Points, in no order, along strands that fork and pass close to each other.
Points whose rows are less than 52.1 apart are linked; no others are. Some points are linked to none.
laf: [ 11   3   3 -12  14   5 -16  -5   4  -1   7   3   2  10  -9 -13  -1  -4
  -7  12 -12   2  11 -24  15  21  11   0 -14  -1  14 -27  -2  -4   5 -10
   4]
defu: [  1 -16 -11 -15   3 -13 -19 -24  -4  11   9  -1  11  -6  10 -11 -11  -8
  -6   9 -11  -1   1 -24  -9  12  18  -7   2   8   2   2  -5   7  -2   8
 -10]
luso: [  8  -2   7  -3  13  11 -12  -6  -6  11  13   7  -1  15   0  -7  -4  13
   2  14   2 -11  24 -20  14   0  10  -4 -15   6  12   1  15 -27  -8  10
  18]
rufa: [-21 -10   3  12  18  -9 -10  10   0 -11 -16 -12  16  -4  12  11   6  11
 -16  -1  16  13  -8  33   0 -13  -7  -1   4   8   5 -14  17  -8  12   3
  -2]
dibi: [ -6 -13  13  12   7   6  -7   4  -1   5  11   1   5   4  11   3  -8   7
  -4   4  15  -8   0   4   4  -2  -7  -7  -8  11   4  16  12 -20  -2   3
   3]
ginar: [ -5  17  -5  -3   6  10   3   2  -9  -1 -22  -4  13 -12  -3  -5  11  -1
 -11 -12   0  16  -9   6  -2 -14  -5  21   4  -1   0 -10  10  21   6   6
 -13]
nanov: [-11  15   2   7  20  10   1   9 -12 -10 -16  -5  11  -6  -7   5  17  12
  -4  -4  14  19  -6  13   3 -21  -8  27   3  -1   2  -1  17   1  -1   4
  -6]
zetab: [ -4   7  17  -3   3  -8  -8  -3 -10   4 -10   1  -1   8   6   9 -12 -14
   3 -12  19   2   0  -2   1  11   4   2   7  19  14 -16  16   1   6 -18
   5]
veraz: [ -7  10   5  11   8   0   3  12   1 -10  -3  -5   1   5 -11   6  -1  -5
  -1  -4   8  -2 -11  10   6  -2   0  -2   9  -7   1   2  -1  -5  -6  -9
  -1]
Rubuv: [-11   0  -4  -5  -4 -22   0  -5  -3   0  -2  -3   9  -4   0   1 -10 -21
   2  -8   0  -4 -11   8 -12  -1   6 -25  10   3  -8 -10  -4  26  10 -10
   1]
tedi: [ 12 -21   1   1  11   6  -5   5  14 -15  15  -5  -2  -2  -4  -1  15  22
   4  16  -3  -1  11   2  -4   6   4   1  -8   1  -3   6  -8 -21   2   9
   1]
lage: [  9   1  10   6  17  17 -12   3  -6   7  16  14  -5   9 -11   0  15  19
  12  15   7  -1  24 -15  16   6  -5   7 -33 -11   4   5  16 -28 -13  10
  13]
pigiz: [  8 -14  -7  -4 -13  -1  -3  -4   7   6  11  -9   0   0  -8  -7  -3   8
   1   5 -23  -5  11 -12  -6  13  -4 -18  -9  -8 -15   0 -14  15   1  11
 -10]
Sotad: [  7 -17   2  17 -17   8   1   0  19   0  -3   8   3  -5   4  -9  -1   2
 -11  12  -6 -10   1  -1  11  15 -30   0 -24  -9  -2   4   6  -1   5  -2
  -8]
pid: [ 10  17 -19   0 -11   6  14  -4 -19   6   1  10  -9  -1  -3  -7   5 -10
  14 -15   9  11  -1 -14   2  -2   1  15  -6  -1 -10  13   2   8  -5  -2
   7]
vud: [ 15 -20   8  -1  -2   9  -9 -10  12  -1  13  10   0   5   4  -1   2  12
  -1  20 -10   2   6 -16   6  29  -4  15  -5   7   7   7  -4 -18  -5  -2
  -8]
gafi: [ -4 -11  -8 -11  16   4 -19 -15 -14  15   1  -6  11 -13   8 -14  -1   6
  -7   7   0   6   3 -19  -5  -6  25   1   0   8   6  -9   2  -6  -1  16
   1]
vuded: [ 10  -2 -13  -7 -14   2  -2 -15 -13  22   6   9   3   4   8  -5  -4   7
   2  -2  -9   4  14 -31   3   6  14   3  -8   4  -5   4   3   5  -7   6
   1]
sog: [ 11  16  -3   0 -18  15   8  -5  -3  19   5  10 -14  13  -5   3 -21  -8
  16 -11   1 -22   1 -10   0  -3  -7 -16  -3   1  -4  30   5   9 -10   2
   2]
sal: [-14  13   5   7   4 -27  16  18   3 -26 -10 -12  -7  18 -13  17   0   3
   4  -8   7  -5  -5  36   6 -23  -3  -7  20  -7   6   4   6 -10 -16  -8
   6]
vofib: [ -9   7   4 -10   3   5   9   0 -17  18   0   2  -3 -13   4  -8 -14  -6
  -3 -11   6 -11  -7  -3  -3 -16   8  -8   5   6   5   5   2  12   1   4
   4]
vube: [ 11   5  -3  -3 -20  -1   2 -12  -4  17  -3   6 -11  10   8   5 -22 -19
   5 -13   7 -23   0 -15  -6  10  -4  -7   5  11  11  22  11  10  -1  -8
  -5]
Burak: [  9   8  -1   0  -4  16   3  -4  -3   5   2  19   0  -1   5   3   9   1
  -3   0   0   7  -9 -19  14  15 -12  28 -12   2   6  24   4  -9 -10  -3
 -14]
Kan: [  2  10   1   1  22  16  -6  20   5 -13   5  -5  -4  -1 -22   0  28  23
   9  11  -2   7   6  11   6  -7   9   9  -7 -15  -4  -2  -4 -11  -2   8
   3]
leg: [ -6  21  -9   6  -8 -19  18   9  -4 -11 -23  -5  -2   3 -20  -6  13  -6
  11  -7  -6  12 -10  18   3  -8   5  23  18 -13  -5 -28  -5  21 -11  -9
  -7]
fubis: [-11   3   5  -9  -4 -12  14  -1 -15  11   2   7  -8  -6  18   4 -15 -19
  -3 -14  13 -16 -18   6 -10 -17   2  -3  24  13   6  12  -2  13   5  -5
  -1]
dakol: [  6  10 -19   0 -20  -2  10  -2  -9   9 -14  -5  -2 -10  -1  -6   0 -12
   3 -16   2   5   1 -10  -6   4   4   0  -5  -4  -9  -3   6  21   4  -2
   8]
tuka: [  2  18   8  -3   1   8   6   2  -3  -7 -16   9  -4  -6   1   5  10   0
  -4 -10   9  13  -9  -4  10   9 -14  35  -6   4  12   6   5   0  -7  -9
 -10]
nogud: [ -8   1   2  -7  14 -22   5   2  -5 -21   0  -2   1  -1  -2  13  12   2
  -3   2  12  12 -12   6  -5 -14  21  20  31   5  17  -3  -6  -2   1 -17
  -3]
sen: [ -1 -12   2  12  -7  -4 -12  -9   1  13  -8   2  13  11   9  -5 -21 -15
  -9  -1   0 -16   2  -5  10  16 -13 -15 -13   4   6 -13  17   1   3  -9
  -2]
nolit: [  8  -8   0   1  -3  -6 -12 -13   4  10   3   7  15  11   4 -17 -11  -9
  -8   9  -9 -12  14 -25  16  15   5  -6 -13   1   5 -15   7  -2   2  -4
  -2]
kis: [ 13 -13   1   6 -14  12   0  -1  13   4   3   9  -4  -2  -4 -12   9  10
  -6  12 -14 -10  16 -15  19  13 -25  -2 -35 -16  -7  17   3  -8  -9  11
  -4]
tapu: [ 20  -4 -16  -7 -15   3   5   2  19  -7   7   0 -13 -12 -16  -7  18   5
   6   5 -19   4   5 -10   0  22  -3   7   1 -16  -9   6 -26   4  -6  -3
 -15]
Relaz: [  7  -3  -1  -7  14   6  -2   0  -4  -7  35   6   0   2 -17  -9   7   3
   8  13  -6  -2   3  -9   0  -7  14   2   3  -6  -3  -3 -17  -1   5  -2
   2]
napun: [  8  14  -3 -32  -2   5   1 -16  -3   3  20  14 -24  -5   0   1  -3  -5
  -3   5  -5  20  -2 -18 -14   7  21  22  20  13  14  13  -8   2   1  -4
   9]
povot: [  0 -13  -7 -11  17   5  -9  -9  -7   3  17  -5   0 -11   4  -3   6  10
  -1  11   3   7  -5 -10 -14 -10  27   6  15  12   3  11  -8 -11  -3  10
   1]
zusu: [ -6  -3  -1   5  25   9  -3  14   0 -14   7  -7   3   0 -13   9  23  21
   6   5  10   2   2  25  -5 -14   2   3  -5   0  -2  11  10 -14   0   9
   1]
meb: [ 15  -2   8 -12 -12   3  12  -5   8  -3  19  10 -10  -2   0  -1   0   2
  -2  -3  -9  -6   3 -12  -4   2  -3   2  -3   5  -1  28 -10   4  -1   2
  -5]
pib: [-11  10   9  15  -1  15   3  10  -8   9  -4  10   4   5   6  14   2   7
   1  -7  16  -2  -5  17   5 -17 -17   5  -9  -7  -9  23  22 -10  -5  12
  10]
Sapen: [ 18  12 -13   4   0   6   8  15   6 -16  -2   3 -12   9 -14   5  18   4
  18   0   0   8   1   3  10   8  -1  20  -1 -15 -15   8  -7 -12 -11  -6
  10]
tepa: [ -3  11 -13  -7   1  -1  -3  -2 -11  15  -2  -4  10  -1  -1 -17  -6  -7
   5  -3 -12  10   3  -5  -3  -9  14 -15  -8  -2 -18 -26   3  25   8   6
   4]
vopuf: [-17   3  17   8  -6  -9   9   7  -4   1 -20   1  -3   5  13  19 -11  -6
  -8 -17  20  -7  -6  25   6 -16 -18  -3  10   8  12  -3  19  -1   7  -9
   7]
feke: [  4 -13   4 -11   7  -4 -18  -6  11  -4   8 -10  -2   1  -1  -5   2   4
  -1  12 -10   1  11 -12   0  20  15 -13  -9   5   7 -21 -13  -7   5  -2
   4]
Volif: [  9   9   7   2  12  21  -3   6  -7   2  10  13   7   3  -8  -2  18  16
   6   2  -2  14   9  -5  10  -2  -6  25 -15  -7 -12   4  12  -4  -2   6
  -5]
Molu: [ -6   0  -4 -23  11 -10   1 -11 -11   9   9   0 -11 -14   8  -7 -18 -16
   0  -2   1  -5  -9 -10 -16  -9  23 -17  12  13   9   0 -11  15   4  -1
   4]
Kura: [-16  12  -3  -2   4 -26  14  12  -1 -15 -16 -16  -6   5  -9  10  -7  -2
   1  -6   0   2 -13  25  -9 -21  12 -13  34  -5   3  -1  -2  11  -9  -9
   0]
Vob: [  0  10  -3   0   9  10 -12   9  -7   5  -9  -9  16   4  -5 -14   3   0
  -1  -1 -11   8   7  -4  13   0   3  -9 -19  -6  -9 -33   2  11  10   4
  -1]
bir: [-15   0   4 -24  19 -17 -11  -7 -11  11  -6  -1   4 -17  23   2 -13 -20
  -7  -9  11  -1  -8   1 -11  -7  19 -14  12  19   8 -16  -1   6   9  -6
   0]
demot: [-11  -9  16   5  20  -8 -17   6  11 -11  10  -8   6  -5   7   2   7  11
 -10  12  16  14   0   3   2   1  12  -2   4   4   8 -14   0 -17   9  -4
  -2]
Kivu: [ 10 -16 -10   4  -8  -7  -8  -8   2   7  15  -6   5  16  -5 -11 -10   8
   0  14 -21 -18  23 -22   6   9 -13 -22 -18 -10  -8   4  -1  -2  -8  12
  -2]
gok: [ -3 -11   6   3  -4   2  -8  -4  -2  13   7   4  21  -1  18  -5   1  10
 -13   1  -4   3   6  -9   6 -13   3   1 -10   2 -10  -5   7   3  12  12
  -5]
voz: [ 14  19   2  -7  12  20  -8 -12 -18  12  11  15  -5  17 -12  -7  -4   2
  11   6  -2   2  22 -31  20   3   7   6 -22   0   9  -4   9 -15 -12   4
  16]
fes: [  5 -19  12  -4  -2 -12   2  -8  15  -9   9 -11   7  -5  16  10 -10   3
   1  13  -4  -9   9  -9 -27  -3   3 -14  18  11  -3  11 -19   2   8   0
  -6]
mufa: [  5 -15   6   4  -2 -15   5   5  19 -28 -10  -5  -9   0  -5  13  15  12
   0  12   6   2   0  12  -5  10   0  21  16   2  11   4  -2  -9  -5 -13
  -1]
Gori: [ 13  17 -11 -10  -9   7  12  -6   5   2  20   9 -21   5 -21  -4  -7  -4
  18   2 -16   0   1 -15  -6  17  11  -1   5  -8  -2   7 -23  14  -7  -7
  -3]
nufa: [  4  -7  14  -5  -2  -8   6  -8   8  -7  13   3  -7   1  11  11 -14  -9
  -1   5   5 -15  -4  -9 -15   8   1  -3  20  15  18  19 -14  -4   2 -11
  -5]
tabaz: [-20  -2   9   6   1 -24  13  13   5 -19 -24  -7  -3   5   6  17  -4   1
 -15  -7   8  -6  -9  38   2 -21 -15  -7  20   1  14   3  12  -5  -2 -10
   2]
lukes: [-15   7 -11  15 -12 -12  12  12   1 -19 -33  -8  -2  -2  -9  13  16   7
 -10  -7   2   6 -10  25   6 -17 -12  21  10 -20   2   7   6   6 -12   3
  -4]
Kimu: [-14  -1  12  14  -2  11   5   8  -4   3 -12   6   0   7  13  19 -10  -2
  -6  -8  15 -11  -9  30   4 -15 -28  -4  -2   4   6  20  22 -14   3   4
  10]
pake: [-12  -1 -12   7 -16  -1   1  -2  -3   9  -8  -8  -2   7  10   9 -25 -18
  -7 -17   1 -10  -8  15 -11  -1 -17 -18   7   2  -4  12   8  11   8   5
   3]
mifuz: [  4  -5  -3   4 -17  -2  -2  -9  -8  19   1   6   9   3  23  -1 -10  -2
 -12  -5   0  -8   4 -24   7   0  -5  -4 -14   3  -3  14  13   3   4   6
   0]
rozu: [ -4  14  19  14  -9   6  14   9   0  -3 -13  13  -6   7  -5  17   9   3
  11 -11  15  -4  -3  15   9  -8 -18  14  -8  -9  -2  12  10  -5 -10  -4
   6]
bolaz: [-19 -14  12   7  13 -20  -4   9  13 -21  -7 -20   0 -12  -7   4  16   7
  -6   5  13   8  -8  19  -5  -8   7  -5  16   1   5 -15  -5 -10   0  -3
  -3]
Meso: [  1 -10  17  18 -14  11   2  -1   0   8   6  11  -1  -1   7   7   4  11
   3   8   8  -7   5  -9   6   4 -18   5 -15  -5  -6  26   8 -16  -8   5
   0]
zad: [  7  -4   0   2 -11   1  -1  12  19  -5  -4  -7  -6  -5 -12  -3  13   7
   5   1 -19   2   1   4   2  17   0   2  -1 -15 -13 -22 -19  14   2  -3
 -12]
kurur: [  4  16  -1 -14  14   8 -12   1   3 -16  11   1 -11  -2 -14   2  19  14
  -5   8  -1  35   1 -13  -1   1  19  28  10  -6   5 -11 -11  -7   5  -2
   3]
sinef: [ -4  -4   7 -10   3 -17  12  -1  -1 -13   2   1  -6  -4   6   4  -3 -13
  -1  -4  12  -9 -12  10 -11  -7   6   6  25  12  14  12  -6  -3   0 -12
   3]
nomi: [  3  17  -1 -12   1  -8   0 -15 -17  17  -9   7  -2  -1   7  -4 -12 -27
  11 -15  14   3  -2 -15  -6   7  15   7   8  14   7 -16   5  14   5 -13
   4]
Kif: [ -9   9 -21  -4 -16  -8  21  -8  -3  12  -7   4  -5 -14  11 -11 -13 -14
   3 -11  -5   7 -18   6 -16 -18  11 -10  10  -1 -16  -2 -10  33   9   8
  -1]
tupeb: [  8   8  -9 -12 -10  -1  -7 -20 -13  29  -5   8  -4  14  12 -13 -25 -22
   2 -15   2 -19   3 -24   7   9   1  -9  -9  14  15  -1  13   7  -3   1
  -3]
Mekog: [ 16 -12  -1   6   7  12  -5   3  10 -16  10   8  -8   0 -14   9  18  15
   8  20   1  -6   9  -9   4  11 -12   9 -19 -13   2  24  -2 -19 -10   1
   6]
vel: [  6 -11   0  -8  11  14 -10  -9  -2  -4  23   3  -8  -7   0  -3  12  16
   0  14  -1   8   6 -12  -4   3  15  15   1   7  11  13  -6 -25  -7  12
   7]
Faki: [ 21   9  -4 -18  -3  12   0 -12  -3   9  23  14 -15  21 -12  -2  -6   4
  20   2 -17   1  14 -18   0  14  10   1  -4   4  -4   6  -9   2  -6   0
   5]
tasum: [  9 -11  19   1  12   0  -4   6  21 -14  18  -8   3   8  -3  -5  -9   1
   3  16  -9 -18  16   3  -3   6  -4 -26  -3   1   0  -4 -10 -18   4  -2
   1]
Dadu: [ -8 -20  10 -10   8 -18  -5  -2   4  -3   4 -12   8 -13  23  11 -14  -5
  -6   7   8 -12   2   6 -26 -10   8 -25  25  13   0   7  -7   1  11  -3
  -2]
sasu: [-15 -13  13  19   6 -14   6  17  19 -22  -2 -20   2  -2  -2   9  11  11
  -2   8   7  -5   0  34  -4 -14 -11 -24  10  -7  -1  -9  -8 -17   7  -3
   2]
dafu: [-12   9   2   4   0 -29  10  13   2 -18 -15 -13  -2   2 -17   2  10  -4
   7  -2  -1   8  -9  25   1  -7  13   0  24 -10   0 -28  -4   6  -6 -11
  -1]
Nozoz: [  5  -1  -3  -1 -19  -5   1  -6  21   7   1  -4  -1 -11   1 -10  -3 -10
  -1  -2 -20  -6   1  -5  -7  17   6 -14  -2 -10  -8  -8 -25  15   3   3
 -15]
suno: [  3  16   2 -21  16   9  -5  -8  -6  -2   5   6  -8  -6  -1  -2   3   1
  -5   0   0  27  -6 -10  -6   1  20  28  13  13   9  -3  -5  -3  -2   1
   2]
Dimop: [  8  -7  -8  -9   3  -4  -3  -7   4  -3   9  -9  -5   6   2  -2 -11  -4
  12  -1  -6  -6   3  -6 -12  10  13 -19   3  10   0  -1 -18  -7  -1   3
  10]
bute: [  8   3   2   4  25  17 -14  12  -1  -3  19   3   0   3 -18 -11  18  22
   8  21  -1   0  21  -7  15  -1   9   5 -19 -13   0 -11   8 -24  -4  10
  10]
tinut: [ 11   1  15 -15   5   7  -3  -9  -2  11   9  14   4   9   6  -8 -10  -5
   2   3  -6  -5   5  -9   0   3  18   4   7  16   5  -5   3  -5   1  -2
   5]
labem: [  0  10  -9  -7   6 -15  -4  -7  -5  -2  -6   0   7  -7  -3  -9  -4 -28
   4   1   5   5  -9  -7  -7   8  22  -2  12   4   2 -19  -3  13   7 -17
   1]
kovu: [  7  11 -16 -11  -2  -2   3  -8  -7  10  13   5  -6   1  -6 -20 -10  -6
  13   5 -18   9   4 -23  -3   1  28 -14  -5   1 -13 -19 -13  21   4  -1
   1]
Sefo: [ -6  -4  12   0  -2  -2   4   5  -9  13  -8   5   2   1  29  13 -16  -8
  -6 -10  19 -15  -5   8  -5 -15  -4  -8  19  13   6  12  15  -2  10  -5
   6]
rupib: [-10 -27   5  24 -12   4  -1   1  11  -1   1  -7  12   0  16  13  -9  14
  -8   9  -4  -7   2  18 -11  -2 -26 -15  -3   0  -6   7  -2  -6   8  13
  -1]
siriz: [ 19   2  -8 -18 -11   3  -5 -22 -13  21  15  14  -9  19  -9  -9 -13   5
   8   5 -18  -3  22 -34   4  18   8   1  -2   7   4   9   8  -2 -15   5
   2]
folu: [ -5 -18  16  13   8  -2   2  12  20 -18   7 -15  -2  -2  -1   2   0   7
  -6  12   8 -13   3  11   1  -1 -15 -23 -11  -3   6   4  -5 -17   5  -6
   6]
rugem: [ -8  18  -9  -8   6  -4  11   5 -10  -9  -9 -10 -14  -5 -12   3   4   5
   6 -12   3  16 -12   4  -6  -7  16  10  12   1   5  -5 -10  15  -6  -4
   1]
pime: [-17 -12   3  18 -13   4  -5   2  -3   7   6 -10   5   5   5   6 -13  -5
  -5  -9   1   0  -6  19  -6  -1 -21 -14  -1  -3 -13   3   5  -1   4  11
   5]
Peras: [-12  -4   2  18  11  11  -1  12  -2   0 -12  -3  18   2   7   8   5  10
  -7  -1   9   2   1  36   4 -18  -9  -6  -4   0  -2 -11  15 -18  10   7
  10]
muva: [-13 -17   3   3   1 -17   2   3   8  -7   2 -20   8  -9   9   7  -7  -2
  -4   4   8  -4   0  22 -25 -20   3 -28  19   0 -12   1  -5  -2  12  10
   5]
Denu: [  6  11 -11 -19  -3  -2  16 -13  -3  -1  17   9 -24  -7  -8  -7  -5  -9
  13  -1  -4   6 -10 -15 -15   4  23  10  14   7   6   3 -24  11  -3  -7
   3]
Kodo: [ -7   9   3 -11  22 -13  -7  -3  -5 -11  -1   0   8  -6  -2   5   0 -16
  -8   3  13  12 -10   0  -2  -1  21   6  25   9  14 -14   1  -2   6 -21
   1]
Veki: [ -7   1  13   3  -9 -14   2   0   1  -1 -15  -3  -4  -2   8  11  -1  -4
  -1 -14  10   7  -5   0  -4  11   0  16  10  11   6  -5  10   9   1 -13
  -2]
Vubog: [  2  -6 -13   7  -4 -12  12   4   5 -13   0  -9  -1  -2   7   4   6   6
   7   0   2  12  -8  12 -14 -14  15   8  19  -2 -16   9 -15  -6  -4   5
   3]
Vef: [ -6  19   9  -3  21  10  -5   5 -18   5  -5  -7  10   7 -13 -10  -1  -6
  10  -8   3   7   5   4   5  -4  -2  -8  -9   6   2 -29  12   4   3  -1
   4]
bugu: [  3  10 -16  12 -11  16  -5  16   4   0 -18  -8   0 -11 -14  -7  16   1
  -5   1  -9   4   2  -2  13  10 -14  -4 -21 -24 -16 -12   3   6   2   3
  -2]
Ped: [  5   5 -13   8 -11   4  15   3 -10   2   1  10   0   1   6   7   7   4
  12  -8   4  10  -9   3  -2 -11   2  19   6   0 -16  18  -5   1  -6   6
   0]
nakur: [  0  -8 -20  -1 -19  -1   9  -9   0  13   2  -4   1 -12   4  -6  -9  -4
   2  -3 -12   5  -7   0 -21  -3   4 -10  12  -2 -24  13  -7  23   0  13
  -5]
kekon: [ -1 -11  -2  14 -10  17  -6  -1   1  12  -3   6  15  -4  11  -3   5  14
 -14   3  -6   5   2   4  10 -11 -15   5 -20  -9 -11   8   8  -8   9  21
  -2]
Palom: [  8  17 -16  -2   5   9  10   3 -18   0   7   2  -7   5 -15 -11   2  -5
  18  -5   2  11  -1  -6   0 -10  12   1 -10  -2 -15  -6  -7   5  -2   2
  11]
Reso: [  4 -18  13   4  -1   0  -2  -1  17 -12   0   0  -4  -1   3  11  -1   8
  -2  11   3  -7   0  -3  -4  20  -5   4   1   9  13   6  -7  -4   1 -12
  -5]
tofi: [  8 -17 -13   7  -8  10  -4  -3   0  12   9   5  10  -4   2  -9  13  19
  -9   9 -16   1  12 -15  14  -7 -10   0 -27 -16 -18   8  -1  -3  -2  23
  -9]
ruk: [ -8 -11  10   1  16  -2  -9   3   0   1  10  -5  12  -4  15  -4  -3   5
 -12   2   8   1  -1   8  -3 -12   8  -9   0  11   1  -3   4 -12   8   6
   0]
fur: [ 16 -17  12   5  -3   6  -6  -9   8   3  19   8  -1  16   8  -3 -10   2
   4  12  -7 -16  10 -13   8  15 -11  -3 -13   7   7  10  -7 -24  -9   5
  -1]
Sunel: [-16  10  -3  -7   3 -22   5  -2  -7  -1 -15   1  13  -1   7   6  -7 -23
  -4 -18   5   2 -16  23  -7 -11   2  -3  19   5   3 -19   1  21   8 -14
  -4]
zinon: [ 16   5  -1 -13  -9   9   5  -9  -4  12  17  19  -7  -3   6  -2   5   2
  -6   2  -4  -3   7 -31   9   8  -5  12 -12   4   5  37   7  -4  -8   2
  -4]
solu: [  2 -26  15  12  -2   5  -7  -4  13   8   3   7   5   7   4 -11  -8  12
  -5  18  -8 -15  11   1  16  11 -21 -11 -29   0   5 -15   9  -9   3   4
  -4]
Rog: [-12 -19   0  25  -7  10  -3  10  19 -10 -13  -8   4  -5   4  11   2  16
 -12   9  -3   1 -11  28   1  -1 -29  -3  -5 -12  -5   3  -6  -9   0  11
  -5]
Rer: [  5  22   9   6 -11   8  16   6  -8   1  -3   8 -17  12 -19   9   3 -11
  21 -16  14 -13  -2   8   5  -3 -11   5  -5  -5  -1  13   6   6  -8 -10
   8]
vikod: [ -1   9 -16  10 -20   1   8  13   3  -2 -21 -10   0  -7 -10  -1   8  -4
   0  -6  -4   0  -4   7  -4   2  -2  -7  -1 -15 -12 -12   2  15   4  -1
   9]
guki: [-20  -1   1   1   7 -11   0   7  -1  -9 -17  -6  21  -3   5   8   2  -5
 -15  -6   6   7 -11  33   2 -19  -3 -11  12   1  -2 -20   7  10  19  -4
   0]
Forut: [  0 -27   4  12  -3  -3  -7  -9   7   5  15  -6  22  10   7  -3 -16   1
  -5  15 -13 -21  13  -7  -4   2 -16 -27  -5  -1  -3   2  -3  -3   4   7
  -6]
gozu: [  3  21   4  -4  14  13  -5  -1 -21  11   6   1  -4   8 -16 -13  -4  -5
  15  -4   4   4  12 -15   7   2   8   1 -12   4   5 -19   3  -6  -5  -1
  12]
gup: [ -7  -4   7 -15   1  -8 -10 -11  -5  16  -8   2   3  -6  33  -4 -17 -18
 -12 -15   6  -5  -7  -1  -2   4  -3  -3  -3  22   8  -5   3   2   7   0
  -2]
givul: [ -1   0  12   3   8   2 -14  11  13  -2  -6  -2  12  -1  -4  -2  11   7
  -2   6  -8   7   0   6   8   8   6   3  -3  -8  -7 -32  -5   8   9  -5
 -11]
Kasu: [ -3   8   5   2  -9  14   5  -1   1  10 -12   6   2   6   0  -5  -9 -10
  -5 -19  -1  -6  -9  15   9   8 -21   5 -11   4   0   6  10   3  -3   4
  -4]
zubat: [-18  14   2   3   9 -20  10  11 -11 -18 -24  -8   0   3  -6  12   9   5
  -7 -12  11  14  -7  22   4 -25  -2  23  17  -2  10   1  17   3 -12  -3
  -2]
lasak: [-16  -5  -1   8  -2 -16  -4   9  14 -11 -13 -16  16  -5  -5   4   5  -9
  -7   3  -9  -1 -12  28  -3  -3   0 -22  13 -12  -8 -30  -8  10  15  -7
  -4]
Vato: [ -1   1   7 -16   5  -5 -12 -16 -12  26  -9   5   2   5  22 -12 -28 -27
 -11 -15   8 -23  -2  -6   5   0  -2 -19  -5  20  15  -8  18  -1   6  -3
   1]
Taso: [ 13   7   5   4  -2  18  -5  -2  -9  12   2  13   4  19  -9  -3  -1   1
   9  -2   1 -12  12 -10  18   8 -16   1 -26  -4  -5  11  24  -5  -8   2
   3]
gebom: [  7   2  -9  13 -11  13   8   4   2   2   6   3  -1   8 -12   3   1  -3
  11  -6  -9 -13   0   3   2   5 -13  -5  -8 -15 -15  15  -9   8  -5   4
  -2]
ror: [ -6  -9 -11   0 -20 -11   5  -5   1  10 -12 -11  -2 -12  14   8 -12  -6
   1 -12  -1  -3  -9   2 -22   5  -1  -7  16   4  -4  12  -7  17  -3   4
  -3]
Fitom: [ 17  12 -20   5  -5  17  -8  13   1   2   1   5  -5  -5 -15  -9  22   8
   6   6 -16   5  12 -19  24  15 -14   7 -24 -30 -16  -8  -6   4  -3   0
  -8]
kad: [-18  20  -3  -5  11 -10   5  -2 -14  -1 -29  -7  12 -14   0  -4   4 -15
  -3 -14   6  18 -18  19  -8 -21   4  15  17   5   5 -27  -2  20   1  -2
 -12]
Fadib: [  6 -11  -6  -1  -1  -5   1   7  11 -19   6 -16  -7   2  -5   1   7   7
  11   2  -5   3  -1   9 -11   3   8  -4   6   2 -12  -2 -18  -7   1   3
   7]
mube: [  2  10   4  -3   2   9  -4   0   4  -6  -4   1 -12  -7 -15  -3   8  -1
  -1  -1   1  12  -1 -11   6  31  -4  19 -10  -2  15 -10  -3   1  -7 -11
  -5]
pabo: [ -3 -14   2  20  -9  -9   8  12  21 -26 -18 -10  -7   2  -7  13  12  12
  -2  10   2  -5  -6  25   2   4 -23   8   3 -11   2   2  -6  -5  -6  -5
  -4]
rekep: [  1  -7   6  21  -3   9   5  11  10 -11   1   3  -5  -2  -2  16  16  15
   9   9  10  -7  -1   1   6   2 -17   6 -16 -12  -2  25  -7 -18 -11   1
   3]
rov: [-22   1 -10  18 -15   1   3   7  -3  -6 -27  -2   6  -7   7  13   0  -2
 -20 -13   5   3 -11  21   0 -14 -19   7   7 -13   1   3  11   7   8   4
   4]
nez: [ 12   7 -19 -15  -1   7  -2 -11   0   5  10   7   3  -8 -12 -22   9  -2
  -7   4 -18  10   6 -28   8  11  10   7 -11 -11   0  -7  -7  14   3   3
 -16]
tora: [ 19   6 -13 -16 -12   7  14  -1   9  -2   5   7 -16 -13  -5  -5  15   6
  -2  -5 -13  13   4 -12   0   9   0  12  -8  -5  -5  22 -13   3  -6   2
  -8]

A fork is a point with three links, a tip a point with one. Leave the first point through the second and follow the links. Name the first fork or tip that comes.
fubis; vofib -> sog
nakur; ror -> Reso
kurur; suno -> gok
mufa; pabo -> Kif
sog; vube -> fubis

A fork is a point with three links. Follow the links from the first point to the second and name the forks in between, in order.
kovu; nolit -> Vob, gozu, pid, Fadib
nufa; nanov -> sinef, labem, Sunel
bolaz; voz -> ruk, tedi, Fadib, pid, gozu
dibi; bugu -> tedi, Fadib, pid
pabo; Veki -> Reso, nufa, sinef, labem
meb; bute -> zad, Vob, gozu
vud; Kura -> Reso, nufa, sinef, fubis, vopuf
Faki; lage -> gok, ruk, tedi, Fadib, pid, gozu
tuka; Fadib -> zad, Vob, gozu, pid

Follow the links from the first point to the second, and from the first to the third. Name the last point that the two ways share.
feke; mube; demot -> Fadib
zinon; bolaz; kovu -> Vob
gup; pabo; nanov -> sinef
fes; nanov; rozu -> sinef
gafi; lage; sen -> Fadib
defu; kovu; mifuz -> tedi
Faki; lage; tapu -> gozu
vikod; tasum; meb -> pid
Vato; fes; Rer -> fubis

Name the points in between on the shortest way along the links from the first point to the second, in order.
Meso; tapu -> rekep, Mekog, tedi, Fadib, Vubog, Ped, pid, Palom, gozu, Vef, Vob, givul, zad
zusu; tepa -> Kan, bute, lage, luso, voz, gozu, Vef, Vob
Denu; tasum -> Gori, Faki, siriz, vuded, mifuz, gok, ruk, demot, bolaz, sasu, folu
pime; Veki -> rupib, Rog, pabo, mufa, Reso, nufa, sinef, nogud, Kodo, labem, nomi, zetab
